Points, in no order, along strands that fork, close into loops and pass close to each other.
Two points are linked if the straight distance between their rows is under 71. Some points are linked to none.
Nug: [-15 -16   5  18 -14  48  -6   7 -23   9  26 -20  -4  -6 -21  24  -2 -33
  24   3  33   3  17 -17]
Lefam: [ 18 -22 -13  14 -11  -1  -6  -7  -2   1  14   5  -2  11  10 -17 -21  21
  -9   2 -21  20 -35  16]
Fas: [  4 -14   5 -10 -11  -8  -9 -12  27  34  13   6  25   8   4 -35   1   3
 -51 -22 -12   4 -22   5]
tas: [ -3   1 -28   1   7 -10   7   6 -14   6 -30   0  -8  30  33  -4  26  -3
 -20  25 -33   8  32  -2]
koz: [ -4   4   7 -14 -26  -7  -7 -19 -10   8  21 -17  -6  -7   4   8 -25  -9
   2  -2  30  19  10   2]
doma: [  4  -4  -6 -23  20 -17   4  13   7 -20  17 -12 -13 -33   6   9  -8  -4
  45   8  -5  26   5  -3]
Dolop: [  2 -10  -6  -6 -40  17   7 -16   8  -5  28  -5  10  -8 -27 -15  -9  17
 -28 -15   1  37 -21   2]
Fizo: [ 10 -26  11  20  14   8 -18  -2  22   4  17 -14 -26 -47   3 -10   9   5
  20 -16 -19  14 -17   7]
livod: [-18  56  -3 -16  -2 -34   1 -10  -2  -8 -42  -2 -19  21 -16 -14  -3  23
 -26  15  -8 -23 -10 -21]
Sek: [ 12 -10   2 -15  30  -8   1  16 -14 -11  10   6 -19  -3  -6  27 -36 -21
  30  38   2 -23   8   7]
bakig: [  1   0  -3 -19   6 -28  -8  13  18  45 -17  15  18  23  28 -15   5   3
 -22  -5 -27  -4  12  16]
Dav: [-33  24   5  -1 -12 -43   0 -21  -4  -4 -53  14 -23  17 -17   3  -1   8
 -12   7  -3 -39 -15 -19]
teze: [  4  -9  10 -10   4 -12  -8  11  17  27 -19   3  18  16  20  -4   5  -1
   1  -2   0  -8 -13  28]
mur: [ 17  -1   5  -8 -14   7   8  12  22  -4  -1  28  19  28   7   8  13  25
   4  -5 -56   2 -17  13]
vozav: [  6 -26  36   0  26   8   4  23  11   4  10  -8   8 -20  18   0  15   9
 -15   4  -3   9   5  12]
mezib: [  5 -21  -4  -4 -19  -8 -17 -13   0   4  15   0  -7  -5  -7  15 -18   3
  26 -16  19  14  12  15]
fazuk: [ -6 -21  10  35  26  17 -21   4 -11   4   2  -3   1   9  25   2  15 -27
  26  -3   8 -11 -23  14]
pivob: [  1  39 -11 -14  12  -1 -10   9 -19  -6   3  -3  13  17  13  -1   3  29
  -3 -23 -32  13   5  -1]
Lasil: [  1   4 -18  -5 -30  39   7   2 -15  13  15 -23  21  -7 -34 -30 -11  14
 -40 -17   1  24 -13   3]
kise: [ 15 -27   9  -4 -27   0 -11 -22  35   6  26  19   6  17 -10 -24  14   4
 -55  -8   1   0 -26 -17]
mas: [  5 -22   8   3  26   0 -16  19  16  -5  11 -10 -33 -55   6   1  -8 -15
  41  -5  -2   2   7   7]
Zub: [  7 -11 -14   8 -27  -1  -1 -15  -5 -12  27  16   4   8 -14 -32 -17  10
 -44 -19 -15  23 -37  16]
kiro: [ -9 -13  -1   2   4   4  22  18   7 -15 -13  34   9   6  17   9  12 -24
  38  -6  -6  -1   8  31]
tezud: [  6 -10  -2 -25  29  -9 -15   2  12   8  -2 -19 -13 -19 -13  -4  13  23
  20 -14  -7  11   8  31]
tokab: [ 16 -14   7  -5  12  10  31 -16   3  21  -3 -11  15 -19 -17  -2   9  -6
   2  11  19   1  16  32]
tiv: [  4  34  21 -28  30  -8   5   4 -16  -8 -14  -5  -4   8  -7  16   2  14
 -15  31   1 -26   2  -2]
kad: [  1   2  -9 -15 -18   6  -4 -10  -5   7  -2 -29   3 -11  -8 -13  -5  10
 -23   8  35  20  12 -11]
Nub: [ 24  -8  -2   0 -27  -4 -33 -14  13  -6  15  32  23  15  -6 -32  16  10
 -28  -4  -8  17  -8 -19]
leg: [  7 -38  12   7 -17  35 -30  20  18  -2  23 -22  10 -11  -6  -4   1  11
 -12   1  10  11 -22 -25]
funa: [  2  -7  -8  33   7   6  -4   8 -11   9  -8 -25   1   0   7   8 -17  26
  -6 -16  19   0  -3   7]
luk: [ -8  20  14   2 -10   0 -10 -10  -2  14 -17 -23   3   2  -2 -11  15  -9
 -23  18  41   6  19  -7]
lev: [ -7 -28  20  39   0   5  -4  -8  10   1  10   7   0   5  20  10  27  -8
   2 -13   3   9 -19   5]
vumor: [ 25  34 -14  14 -33   2  -2   8   2 -14   3  17  40  -8  -4 -39 -28   7
  -9  -5   4  10   0 -20]
gom: [ -7   7  -7  -4   4  10   8  17 -15 -19  15  -2  -6   6  26  31   5 -12
  39   7 -49  10  21  -4]
fuza: [-16  15 -23   4  27 -20   5  -8 -20  11 -34   4 -13  28  21  11  28 -14
  -1  11 -19 -24  19 -14]
toka: [ 25 -30 -11   0 -11  10 -21  -3   7   8  34 -13  -2 -20 -29   4 -31  19
  19  -1  -6  22   0  -1]
Buli: [-12  38   9 -19 -18 -28  -2 -18  -7  -7 -13  -5 -24   4  -8  13 -41  -6
   1   7  30 -38  -4 -17]
val: [-14 -32   7  -2 -23 -13  10   9  20 -18  10  26 -23  13  38  16  11 -21
  21  -4 -26   6 -16   5]
Gol: [  3  -4   0   3  18  20  -2   2 -15  -6   7   8   1   3 -23  21 -27 -24
  32  13  23 -20   7  31]
Mipo: [ -2 -27   1  29  -3  38  -3  -3 -10   0  21   0  -1  -3 -34  24 -16 -28
  32  10  25   7   9  19]
Momes: [  5  -5  -4  -8 -18   5  18  18  19  -8 -16  24  17  19  15  21  22  -1
  32   1 -40   0   3  21]
segom: [-21  28  10 -20  -2 -26   8 -11 -11 -15 -34  23 -20  16 -18  21 -18  -7
   7   8   5 -51  -6  -3]
ravo: [  2 -12   9 -10 -15  33  32   1   3  22  -2  -7  18 -16 -23   8  -6 -30
   9  14  37 -14  24  14]
Riva: [ -7  20 -12   1  34  -2  -6  17 -24 -18   2 -19 -18   2  17  11   6  28
  10 -11 -29   7   5  -9]
vabek: [ -9  -3  25  -3 -31 -16  11  27  18 -16  11  25   3   8  46  19  -5 -13
   6   2 -16  15  -3 -12]
Tused: [ -1  52 -22 -24   0 -12  -3  23 -14 -25  -9   4  20  -2   6 -28  -9  17
 -19 -20 -14   4   7 -16]
mar: [ -3  -3   1 -11  13  -3   9  22   7 -17  24  -3 -11 -27  30  10   7  -2
  40  -6 -47  23   3 -12]
Tuf: [ 18  12  -7 -10   8  -3  28 -25 -11   1  10 -12   6 -23 -29  12 -10  11
  11  12  19   7  22   0]
vubel: [ 10  32 -17  20 -17   8  12   8   0  -5 -15  -5  32 -18 -16 -37 -11  14
 -34 -11  24   4  20 -22]
Kanef: [ 11 -22  -5   8 -30  29  -4 -21   5  13  42 -17  -1  -8 -29   4 -19  19
   2 -19 -10  21 -24  -5]
Fof: [  2 -30  25   5 -13   9 -21  11  17 -14  38   0  -6   1  20  -3  -8   6
 -27  -6  -5   6 -40 -22]
lugob: [-10  52   5 -19  30 -23  -8  -4 -10   6 -24  -7  -2  22  -8  -6  16  15
 -37  20 -10 -10   5 -10]
Gisit: [ 24   7  -5  -5 -15  -3 -20   4   2  -6   4  14  29  -1  10 -24  -4  15
  -7  -2   0  11   3 -17]
Pes: [ -7 -16  -7  37 -15  33  -4   2 -21  28  -6 -36  -2   6  -2   9  -4   7
 -13  -6  30   0   6 -15]
bor: [ -8  -6 -14  19  31  -7  -6  -8 -11   8 -14 -19 -18  -1 -16  18  -1  17
  12 -22  19 -18  10  11]
reke: [-16  15  -1  -3  32 -15  39 -21 -20 -24 -13   9 -17 -11 -28  27   0   0
  17   6   9 -23   2   3]
Datam: [  8 -22   4  -7  22   1 -19   6  19   7  14 -19 -18 -31  -6 -23   7  26
  -7 -21 -22  25 -11  21]
tet: [-11  32   2  20  12 -23   3 -19   1  14 -37   0   2  13   6 -11  24 -21
 -10  16  34 -18  14 -11]
pavof: [-20  14   6  -1  34 -17  19 -26   1   5 -33   5   7  -3 -19  -4  29 -31
 -14  15  31 -41   2 -16]
Fara: [ -7 -23   5  19 -17  42 -17  -9 -12  33   7 -23   9   5 -10   8  26 -16
   2  -7  24   3   5 -16]
tamuk: [ -8  -7  23   3 -37 -12 -10  16  29 -25  18  23   2   9  26   4  -3   9
 -25 -12   1  19 -21 -25]
bufu: [ 10 -12 -20   8  -2  -7  -4   6 -13   2 -11   9  -3  26  28 -13   5  13
 -12  16 -30  23   0   9]
Pefol: [-19  10 -13  -8  43 -16  12 -10 -13  -3 -32  17  -8  16   6   2  23 -32
   8   8   2 -48   1  -8]
denev: [  6  -1  -8  -6  -9 -22 -10   5  10  27   2  31  22  17  21 -40   1   3
 -44 -24 -37   7   1   4]
Padut: [  1  57 -14   2  -2 -15  -1   3   3 -12 -21  -6  18  -6  -4 -34  -3  18
 -26 -14  17  -5  14 -30]
Dugi: [ -2 -40  24  21  -8  30 -16  -5  15  12  23 -13   5  -8   0   7  30 -13
   3  -8  11   2 -16 -14]
lobog: [ -8  24   5   8   5  -8  24 -33 -19  -9  -8 -10 -10 -15 -26  16   0  -2
  -7  12  33 -15  14 -20]
vike: [ -9  10 -22   8  33  -5  11  -8 -16 -17 -13  -4 -27  -6 -28  24  -8   6
  43 -13   8 -18   1  22]
sibu: [  7  10  -3 -15  -5 -17  16  16   4   1 -17   1   7   1  29   3 -16   8
  14   1  -1  -2   1  14]
Bop: [ -4 -38   6   8   3   3  11  13  29 -24   8  34 -21 -10  11   6  20 -28
  42   3 -24   7 -12  20]
kom: [  2   1 -10 -15  34   8  18  19 -18 -20   2   8 -15   1  10  26   4 -26
  39  30 -29 -20  22   3]
Vosag: [  6  30   1 -11   0 -12   0   5 -10  -9 -19   3   1  12   2  13  -9  11
   8  21  14  -4  11   4]
til: [-13  12  11   0  -6  31  24 -19 -16  13  -6   0  -2   1 -22  -1  -7 -49
  -9  17  49 -27  23   7]

A piece is two or more points that can be reached from each other along the links. Count, over all rows, the pieces, the separate loops (a circle has one, a figure eight two, a Y none), the forks (points with three links) and the tips (points with one).
pieces => 3
loops => 1
forks => 3
tips => 7

A fork is a point with three links, a tip a point with one. Leave the first point through the second and follow the links. Name the first fork or tip that comes.
livod, lugob => Riva
funa, bor => til
til, ravo => Fara
mur, Momes => Dugi
Gol, Sek => tezud
mezib, koz => Dolop
leg, Fof => mur
vumor, Gisit => Buli
